Each scene shows the same named points in several views. A view is turned or mirrored, shifted and resized as a whole, has a little noise and may leave points out.

Scene 1
View 1
ziv: [  9 -24  13  12  27   3 -12  -6  21   2   8   0 -27  -3  11  -8  11   6
   3  18   0]
zoseg: [ 34  -4  10  40  -8   9   5  13   2 -19  -9  -3  -6 -19  52 -12  25 -17
  13   8 -22]
Gek: [  7  -1  -6  14  23  14  -1 -17   9   6  -6   3  -4 -12  20 -24  -6  -7
   6  23  -7]
gumo: [-17 -36  -4  13  38  13 -27  -8  16  12  -2  17  -4  -6  42  -7 -11  10
  21  15 -21]
sike: [ 18   2  -1  32   7  12   1   1   7  -2  -6  -3  -3 -13  36 -22  11  -5
   9  11 -15]
rel: [ 47   9  26  25 -22  -1   4  27  -4  -9  17  -9 -13 -20  22  -4  53   8
  -8 -22 -18]
Rakur: [ 27 -10  34  38   3   1 -10  34  20 -23  -2  -9 -26 -17  33  10  37  16
  11  -7   9]
ril: [  0 -17   7   5  57  15 -14  -6  35  11  16  -2 -26  -8  -3  -6   7  24
   3  22  29]
kozef: [ 52  51  32  38 -29  -3  22  25   3 -26 -16 -27 -24 -22  -3 -17  41   8
 -14 -10  26]
Fogup: [ 16 -35  26   8  12   4 -12   5  -2 -24  -4  15 -15 -23  43  18  11 -16
  12   6 -12]
binif: [ 23  -3  14  -3  16   8   4  -9  -1  -4   7   4 -14 -21   7  -5  13  -8
  -7  10   3]
bek: [  1 -21  19   4  11   6 -28  20  -3   4   9  18   1 -21  38  16  17  26
   9 -27 -21]
pofi: [ -8 -35   8  16  36  14 -24   2  15  -5  -6  16  -6 -15  49   7  -5   4
  24  11  -9]
mas: [ 53 -17  -8  51  -2  24   8  24   5  -3  29  -5   6 -19  77 -18  58 -21
  15   6 -52]
puzep: [ 28  14  32  21   4   8   0  26   5 -27 -12  -4 -14 -33  23  12  24  10
   5 -13  25]
sig: [  5 -10  -7  33  21  14 -12   1  16   9  -2   1  -2  -7  41 -23   6   7
  16  12 -20]
pifa: [ 40  16  32  28  -9   0   4  27   9 -19   2 -15 -22 -21  12   0  42  14
  -5 -13  14]
ruva: [ 32 -14  -6  14  27  28  13 -12  -3 -12   3   9   4 -30  50  -9   9 -40
  13  32 -15]
Dat: [ 15  19  -9  25   8  17   0   1   3  13  -2  -2   7 -16  27 -29   9   9
   4   0 -16]
pif: [ 15 -33  24  14  50  23 -18  28  25 -17  18   6 -16 -31  42  30  30  16
  19   1  24]
Mutip: [ 21  19   3  26  11  14   9  -3   6 -11 -19  -5  -6 -20  22 -21   2  -8
   6  17   9]
pov: [  6 -10  27  13  24  15 -27  41  10  -7  10  10  -1 -33  40  29  28  42
  15 -35  11]
Vebor: [ 31 -14   1  44   0   9  -1  11  13   1  12  -7  -9  -5  47 -22  35  -6
  10  11 -35]
kepe: [ 17 -21 -19  59  11  26 -18  31  15  16  20   2  20 -12  90 -19  38  14
  30 -10 -59]
fep: [ 16  -9  21   0   1  -7   0 -17  -2  -9  -8   4 -25  -7   0 -11   2 -13
  -9  16  -4]
dumo: [ 19 -22  -7  29   9  15 -11   9   5  13  20   6   5 -10  54 -17  28   0
  12   1 -47]
bozed: [ 11 -34  18   6  -3 -14 -12 -15   3   2   5   8 -30   8  10 -13  10  -8
  -6  15 -32]
View 2
binif: [ 10  -6 -22  29   8  17  -1 -27  18   7 -30  15   0 -20  20   1  36  -5
 -17 -10  -1]
ruva: [  5  14  -6  45  13  -4   5 -11   2   0  27  15  19 -16  34  13   5   3
 -24  -9  17]
zoseg: [ 56  -5 -14  11  12 -26  -9 -13  12  -4  19  10  30 -12  22   3  28  13
  -8  -8   5]
kozef: [ 70 -33 -65 -19  32 -18 -21 -59  48 -21 -39  31  11 -24  16  13  62  24
 -27 -32  -5]
ril: [ 10 -25   8  58  23  34  32 -48   8  25 -62  18  20 -23  17  -5  54 -14
 -15  28  20]
mas: [ 81  14  11  17   5 -31  -1  27 -15 -25  27   9  37  16  33  38  33  15
 -18 -10  17]
Rakur: [ 79 -12 -14  10   0 -18   1 -55   8   1 -29  11  26  -2   3 -17  48   8
 -11  10   4]
sig: [ 38 -25   8  42  29  -1  14  -4   6  15   2   6  38 -21  30   2  41  -9
  12   9   4]
kepe: [ 97 -10  31  44  18 -24  17  27 -29 -10  31  -3  57  16  35  23  39 -13
  23   5  -2]
puzep: [ 62 -14 -39  19  11  -9  -2 -72  17  -7 -26  18  13  -7  11 -13  36  -2
 -11 -13 -11]
pifa: [ 73 -18 -36   1  10 -10  -8 -51  22 -12 -42  20  11  -7  10   2  56   9
 -19 -13  -4]
pofi: [ 27  -8  15  56   4   4  18 -30  -7  27   3  -1  30 -13  17 -28  21 -19
  14  23   2]
rel: [ 82  -8 -28  -6  -2 -11 -17 -12  14 -20 -32  12   6   5  14  14  57   6
 -12 -23 -12]
pov: [ 86 -11  -8  46  -4   6  16 -65 -16  -3 -38   2  18  20   8 -21  40 -33
  15   2 -27]
sike: [ 38 -20  -9  29  30  -7   3  -7  14   4   7  12  31 -23  31  10  38   1
   0  -6   3]
Mutip: [ 23 -25 -29  29  38  -3   3 -37  27   5  -1  20  25 -33  30   4  33   3
  -9 -11   3]
Gek: [  0 -22  -9  44  33  12  10 -12  20  18  -4  13  23 -36  34   4  32  -7
  -1  -2   5]
Fogup: [ 31  12  -4  27 -19  -6  -5 -30   2  17   1   0   9  -7   7 -29  15  -4
  -3   7  -1]
ziv: [ 20 -16   5  33   8  15  11 -21  12  24 -37  10  17 -23  14 -10  49  -3
  -8  20  15]
Dat: [ 38 -30 -14  37  36   7   6  -6  14   0  -9  13  26 -21  36  17  46 -12
   9 -15  -9]
Vebor: [ 60 -10   7  16  13 -17   1  13   4  -1   3   8  34  -9  25  16  47  10
  -6   4  14]
View 3
kepe: [ -2 -17  -5   2  15 -11   1  40 -22 -38 -19 -23  36 -14  12 -29 -31  10
 -24  12  -1]
bek: [ 15 -16  -4  16  15   0   4  -7  -9 -26 -24  -3  21   3  -3 -29  20 -10
 -25  42  10]
ril: [ 28 -23  14 -14  -3  11  19 -21  31  -2  -9  -7   7  -3 -34 -11  30   8
   2  16   5]
puzep: [ 26 -26   3  -9   2 -31   9 -25  -2   9 -12  19  22   2 -13 -22   8 -21
 -43  33   0]
Mutip: [ -3 -31  18 -28  -3 -21   2 -15  11  -6  -9  11  16 -11 -24 -12   8  -1
 -48  16   0]
gumo: [ -4 -25  -4  -1   3  17  -9   7  13 -28 -24 -19  12  -2 -22 -10  22  10
 -19  19  11]
pofi: [  6 -30 -12   0   1   8 -12   3   8 -16 -26 -14  15   6 -21 -10  18   2
 -24  17  11]
ruva: [ -3 -36  20 -20   5 -11 -17  -9  -5 -15 -28   1  16   9 -26 -26   0  21
 -46 -13   7]
dumo: [ -3 -12   8   0  14 -11   2  14 -12 -37 -23  -7  19  -6  -7 -30  -7  19
 -26  15   2]
zoseg: [  0 -20   1 -12   5 -37  -5   2 -12 -14 -21  11  17  -1 -15 -22 -12   8
 -48  15  -2]
Gek: [-10 -28  22 -23   0  -2  -1 -11  16 -20 -15   2  10  -9 -29 -12  17  12
 -37  11   5]
sig: [ -6 -21   6 -12   2  -5   2   9   8 -24 -14  -8  17 -13 -17 -13   4   9
 -28  18   2]
sike: [ -8 -23  13 -18   3 -19   3   1   2 -20 -14   4  17 -12 -18 -18  -2   9
 -40  15  -1]
bozed: [ -4  -1   4   2   7 -18   3  -8   7 -31 -26  15 -10   1 -36 -21  23  28
 -24  30   3]
pov: [ 38 -24  -8  13  11  -4  12 -11  -8  -4 -17  -5  33   3   5 -28  12 -29
 -19  42   7]
ziv: [ 14 -15   6  -7   0  -8   9 -12  17 -12 -17   3   2  -1 -32 -15  20  14
 -14  20   2]
Vebor: [  2 -11   5  -9   8 -29   7  12  -8 -24 -18   3  15  -7 -15 -25 -15  20
 -29  13  -5]
pifa: [ 28 -12   8 -10   5 -44  23 -22  -4   3  -8  26  16  -5 -13 -28   1 -10
 -34  36  -6]
Dat: [ -9 -22  25 -19   6 -11  11  -4   4 -26  -8   3  22 -20 -11 -21   4   2
 -40  24   0]
pif: [ 47 -31 -10   3   4  -3   2 -13   1   9 -22 -10  24  17 -14 -23   9  -9
  -8  12   7]
fep: [ -1 -14  14 -11   3 -20   2 -26  12 -16 -20  23  -5   1 -38 -18  27  14
 -38  27   3]
rel: [ 20  -4  14  -1  15 -46  22 -15 -18 -15 -14  26  17  -4  -5 -41  -7   1
 -37  35  -6]
View 4
bozed: [  2  11   0 -22   2 -20   8  16  19  10 -27 -31  14   3  25  -7 -19  14
 -26  14 -17]
rel: [  2 -19 -10 -14   9 -30  29  14  18 -14   5 -48  -2  14  40   5  34  10
 -41   8   0]
bek: [ 19  -7 -26 -33   2  -8  17  22  23  -3  18 -36  -9 -21  25 -17  -2  -9
 -26   9  -4]
Dat: [ 12 -20   3 -33  -2  13  32  11  10 -15   0 -33  10  13  32 -21   4  21
 -18  -9  -6]
gumo: [ 28   3  -3 -37  -3   9  15  13  18   2  -3 -16  13 -23   8 -27 -28   3
  -7  -7 -17]
Gek: [ 18 -11   7 -38 -10   8  16   5   0  -1 -13 -16  22  12  26 -17 -16  19
 -15  -9  -7]
puzep: [ 14 -34 -22 -31  -6 -17  28   5  -5   5   8 -27   4   6  29  17  25  -6
 -27   1  11]
Rakur: [ 15 -23 -15 -18   4 -26  35   7   8   3  -1 -28   5  -8  12  22  28  -7
 -22   0   1]
ril: [ 39  -1  -4 -34  -6   3  24  30  -9   1 -16 -15   9   2 -10  10 -26   7
 -26 -16  16]
pov: [ 31 -20 -34 -33   1  -9  29  24  13  -6  28 -33 -15 -25  13   1  15 -20
 -27   0  10]
pifa: [  7 -28 -15 -20   2 -24  34  13   1  -3  -2 -38   2  14  28  22  31   4
 -34   3  10]
pofi: [ 29  -5  -9 -37  -5  -2  13   4  13   5   4 -11  14 -25  10 -17 -16  -6
  -8  -5 -14]
fep: [  4  -6  -4 -32  -7 -14   8  10  -1  15 -23 -24  18  18  34   2 -14  13
 -28  10  -3]
Fogup: [ 19  -7 -13 -30  -6 -29   1  -4  12  10   5 -15  14 -14  28  -7   0  -8
 -24   8 -13]
mas: [ 20  -9  20  -5  13 -32  22 -12  37 -40  16 -30  17  -4  31 -27  40  18
 -30 -15 -29]
kozef: [ -8 -46 -10 -21  -2 -18  45   7 -10   0 -12 -42   8  39  42  32  46  15
 -33   3  16]
binif: [ 18  -9  -5 -34  -9 -13   8  13  -4   0  -7 -23  13  18  31  -2  -8  11
 -36   0   6]
pif: [ 47 -10 -18 -28  -3 -25  17  11   3  -4  17 -11   3 -24  -4   9   6 -18
 -30 -12   9]
sike: [ 12 -18   7 -27  -1   0  27   1  12 -10  -4 -25  18   7  28 -16   8  18
 -15  -9 -13]
dumo: [ 18   0   7 -20   8 -10  20   8  33 -23   7 -33   9 -10  25 -32   5  14
 -22  -6 -23]
ruva: [ 30 -10  14 -32 -11 -17  -1 -17   4 -12   5  -5  30   8  34 -25   0  14
 -26 -14 -16]
zoseg: [  8 -22   4 -20   1 -21  23 -12  17  -8   1 -24  19   2  35 -10  26  10
 -17  -3 -19]
kepe: [ 23  -9  10 -14  16  -3  37   1  48 -39  24 -35   6 -29  16 -42  26  10
  -9 -17 -33]
Mutip: [ 14 -26   2 -35 -10   2  25  -1  -5  -2  -6 -20  21  18  31  -4   6  16
 -17  -9  -1]
ziv: [ 22   1  -1 -26  -1 -11  18  19   5   3 -18 -22  13   0   7   3 -15   8
 -24  -3  -1]
Vebor: [ 12  -7  11 -12   9 -18  27   1  26 -18  -4 -31  17  -2  22 -14  18  17
 -21  -8 -21]

Which points are out of place in each view (at most two, in the order of its rows)? Write none if all are in place.
view 1: Gek, sike
view 2: Dat
view 3: ril
view 4: Rakur, Mutip

Scene 2
View 1
Vupe: [ 22 -13  11  13   6  22  -7   4 -12  33 -19  -4  17  21  -4   3 -29   5
  31 -15   5]
Vamo: [ 12  -2 -23  -5  16  22 -11  18   6  -6 -10  -7  -1   4  17   1  -6  11
   6  28   4]
Kovu: [ 28  -5  -1   9  11  24   1  10 -15  15 -30  -8  11  18   5   4 -30  20
  35  -2  -4]
Paf: [ 33  17   3 -10  -6  35 -18  -1  -2   4   6  -1   7  -2  -3 -17 -13  -1
 -12  21  27]
kani: [ 12  -6  -9  -4   2  33 -38  10  10  20  30  -3   5  19  -9  -5 -10 -16
   2   0  22]
rupe: [ 20 -10   5   4  11  28 -19   8  -1  39   5  -9  18  16 -10  -2 -14 -16
  22  -3  22]
ragod: [ 11  -5  -4  -3  -2  21 -24  -5   1  19 -23   6  -1   1  10   1 -24  14
 -10  23  23]
falut: [ 17 -11   2  16 -13  19 -14   6  -6  -2   5  -2  16  26  -5  -3  -9  -3
   7 -32  -9]
tuve: [ 32   2   6   8 -10  33 -14   5 -13   5   5  -4  13  26 -11  -8 -24   4
  18 -24  -2]
Bemet: [ -4 -22 -18  14   3   3  -8  15   3 -17 -24   6  -3  16  24  13 -11  25
   4  -2 -22]
sidin: [ 29   4  -4   1   9  29  -4  15  -5   5   0 -13  15  11   0  -7  -8  -4
  19   4   5]
tafu: [  9  -5 -24 -14  14  37 -42  13  10  20  10   3 -15  16   5   3 -32  15
   9  26  21]
roso: [ 13  -8 -12   7 -11  17 -14  -2  -8  -7 -32   3  -1  17  12   6 -26  28
   1  -3  -9]
bubi: [ 30  10 -10  -1  -9  33 -14   7  -9 -17   0  -3   1  17   2  -8 -22  18
   4  -1  -4]
rituf: [ 20  -1 -10  -5   5  31 -21   4  -2  16 -10  -4   2  11   3  -1 -23   9
   9  16  17]
letuz: [ 16 -14   1  16  -3  17  -9   5  -6  13 -11  -8  21  21  -2   1  -7  -8
  15 -20  -1]
Kam: [ 14  -8  10   6   8  18 -11  13   3  15   7   4  11   5   2  -4  -8  -5
   6   2  10]
valom: [  4 -24 -18  17  -7  13 -18   1  -3   8 -22 -11  15  29   4  10  -7  -2
  11 -22  -7]
loreb: [ 12 -18  -7   2  28  25 -17  14   3  53 -11 -15  17  14  -2   7 -14 -16
  35  13  26]
sifa: [ 22   1  -9   2  10  26  -6  23   0 -13  10  -5   4  14   6  -4  -9   8
  17   2  -9]
sur: [ 17  -9  12   5   5  23 -16   6  -2  26  -4   9   5  11   1  -1 -29  10
  12   0  12]
Kuz: [ 11  -8 -11  -2  13  23 -19  12   4  15  -5  -1   1  10   8   2 -17   7
  10  16  12]
View 2
Vamo: [ -7   5  29  26 -20 -12 -18  -8  13  17 -30   4  19  42  11  -3  15   3
 -30  10  -1]
Vupe: [  7  13  42 -14  -5 -17 -11  11  15  17   5 -21  -7  19   6  22  35  20
 -26  -9  11]
Kovu: [ 10  19  38  -1 -14 -21 -18   0  27  16   0  -5   8  24  -6  17  37  17
 -37  -8  10]
rupe: [ -2   0  49 -10  -1 -17   1   0   1  17  -9 -28 -11  21  23  22  14  24
 -17   8   3]
rituf: [ -8  -6  36   2 -16 -12 -12  -5  21  30 -13 -11   1  31  13   6  19   6
 -32   9  -2]
loreb: [-11  14  56   0  -3 -35  -4  -4   6   9 -21 -36  -9  33  28  31  22  19
 -24   8  -1]
letuz: [  7   9  37  -8  -5  -8 -10  11 -10  12  -1 -10   1  21   8   3  22  19
 -18 -17   6]
kani: [-15 -25  35  -4  -2  -3   4  -3  -2  22 -14 -15  -7  31  24   6  -4  13
  -2  18   4]
bubi: [  7 -12  24   2 -17   3 -13  -8  18  29   1  14  13  24  -8  -9  13  11
 -28   4   7]
Kam: [  4   2  30   8  -9   2  -7  12   1  22 -17 -13  -1  22  22   8  16  16
 -19  10   7]
falut: [  8  -3  26 -11  -3   4  -8  13 -10  14   6   1   4  20   0  -4  15  18
  -7 -17  15]
sifa: [  9   1  25  15 -11  -3 -10  -6  10  12 -14  11  17  28   0   2  11  18
 -18  10  14]
roso: [ -4   3  21   1 -20  -5 -28  12  22  27  -1   7  13  36  -6 -11  35  -4
 -31 -20   5]
tuve: [ 13  -8  33 -17  -6   0  -5   0   9  22  14  -1   0  13  -5   5  15  24
 -17  -3  13]
Bemet: [ -6  15  12  20 -16  -5 -30  20  11   8 -16  12  23  47  -2  -9  35  -5
 -16 -22  15]
Paf: [  4 -18  34   5 -20   8  -6  -9  11  46 -15  -7  -1  16  21  -8   4  12
 -41  23 -11]
Kuz: [-11  -1  33   9 -13 -13 -13   1  16  22 -19 -11   3  36  16   9  19   5
 -23   8   3]
sidin: [ 11   5  39   6 -11  -9  -6 -10   3  17 -11  -3   8  20   7   6  12  24
 -29   8   4]
sur: [  0   0  30  -3 -10  -4 -12  15  21  29  -7 -18  -7  23  16  16  28  10
 -23   7  10]
View 3
valom: [-38  -5  11   8 -41   8  -6   4  15  28 -19  18 -29  15  17 -35  12   5
 -10  -7  -6]
ragod: [  4  -7   1 -14  -4  16  27   9 -24  16  43  -7 -39  12   5 -10  17 -17
  -8 -17  10]
sifa: [-21   8  -6 -15 -25   0  13  24  22 -19   6  13 -31 -14  12  14  14  15
   1 -14 -41]
Vupe: [  1 -17  18   0 -11  39  -4  29  14  24   1  10 -43  18  22 -24 -15  37
 -19 -11 -17]
Paf: [ 15 -14   6 -32 -10  -1  42  17 -11 -23  46   3 -24   5 -22   1  26  23
   4 -35  -8]
sur: [ 13 -15  14 -10 -10  31   6  23   4  17  24   8 -46  -3  10  -7  -4   9
 -12 -25 -13]
Kuz: [ -5  -4   3 -12 -13  21  19  10   0   0  19  -2 -26 -11  10   0   5  -4
 -14  -5  -7]
bubi: [-25  -5   2 -29 -24  -4  22  24  16 -10  25  24 -51  18  -4  14  23   9
  17 -14 -33]
Bemet: [-47  26 -21   9 -30  -6  -7  16   5  25   2  10 -52   0  42  -4  24 -33
   0 -10 -27]
rupe: [ 16 -24  26  -9 -18  36  12  11  12   0   3   3 -11 -13  -2 -21 -11  38
 -26 -17  -3]
Vamo: [-23  17 -20 -12 -11  -1  28  10  -6 -17  19 -10 -19 -11  19  12  21 -10
  -8   3 -16]
kani: [  7 -27  29 -24 -37  19  21  -5  20 -13  11  15  -8 -36 -27  -3   6   4
 -12 -24   0]
tafu: [ -2 -17  12 -32 -11  35  32  -3   5  -8  34   0 -30 -24  -9  26  -3 -34
 -12  14   1]
Kovu: [-17   0  -1  -4  -2  29   5  37  10  12   6   5 -51  30  35  -5  -8  31
 -11   8 -30]
falut: [-22 -12  19  -4 -47   0  -8  17  30  14  -9  33 -39   3   1 -24  16  24
   3 -38 -27]
Kam: [ 10  -4   6  -4 -21  12   8  18   5   0  14   5 -24 -22   8 -12  10  17
 -12 -39 -16]
View 4
Kuz: [ 20   1  14  -1 -10  -2  25 -18   7   8  -7  -5 -15 -11 -28   6 -12  29
  18  34   0]
rituf: [ 10  -7  11  -7 -13  -2  21 -18  -1  19 -14 -10 -11 -16 -27  -3 -13  28
  21  36   2]
roso: [  3  -6  26  -7   1  14  10  11  15  25  -7  23  24  -2 -17   7 -30  23
  15  49 -11]
Vamo: [ 19   7  18  17  -7   5  28 -31  25   6 -18   0   6  -6 -41   8   1  30
  24  54   3]
sur: [ 11 -15  10 -25 -11  -3  20  -5   2   7  11 -10 -20  -5 -11   5 -19  24
   9  29   1]
loreb: [ 28  14 -11   7 -24 -13   4 -11  -4  -3 -10 -19 -51 -24 -16   4  11  37
  -4   9   3]
bubi: [-10 -28  19 -11 -15  15  34 -16  17  11 -15   9  21 -15 -17  -5 -18   7
  34  45   2]
valom: [ 13   2  20  12  -2  16  11  21   6  -2 -13  34  -2 -13  -6  15  -7  15
  13   8 -10]
ragod: [ 16  -4  25 -15   8  -7  16 -12 -14  31  -9 -11  -8   4 -35   5 -17  41
  20  45  -1]
sifa: [  5 -15  13   3 -20  14  36 -23  35 -13  -6   7   7 -14 -19   6  -3   8
  25  41   5]
rupe: [ 12 -13  -1 -10 -20  -6  21  -8 -11  -9  -6 -13 -41 -20  -8   3   7  20
  12   2   6]
letuz: [  3 -15  11  -3  -6  11  11  14   3 -12  -6  16  -8  -8   2  13   7  11
  10  10  -1]
kani: [ 18 -16  19  -5 -12  -2  56 -26 -12  -8  -9  -3 -36 -23 -25   4 -10  13
  42  -2   6]
tafu: [ 30   9  17  -3 -20  -7  46 -36   5  25  -8 -11 -25 -28 -44  -6 -40  33
  31  32  -2]
Bemet: [ 22  12  33  12   7  19  17   6  40   2   5  35  25   7 -22  24 -22  22
   9  50 -11]
Kam: [ 12 -18  14 -11  -4   0  31 -14   5 -13   5  -7 -18   1 -16  13   5  20
  18  25   8]
Paf: [ -6 -36  18 -21  -3  -3  38 -34 -16  14 -21 -24  -4  -3 -32  -5   6  23
  41  41  13]
Vupe: [  3 -12  -5 -19 -22   1  -4  15   5   3   4  -1 -20 -16   8   2  -9  20
  -7  19  -3]
tuve: [-14 -36   7 -22 -24  13  26   3   7  -4  -5   9  -2 -23   7  -4 -14  -1
  22  16   1]
sidin: [ -1 -20   2   0 -21   6  22 -18  14  -9 -16  -5  -4 -16 -13   1  14  13
  19  32   8]
falut: [ -3 -28  21 -10  -6  18  29  13   8 -16  -1  28   1  -9   4  13  -8  -2
  24   7  -1]

Which points are out of place in each view (at most two, in the order of its rows)? Write none if all are in place.
view 1: Kuz
view 2: rupe
view 3: bubi
view 4: valom
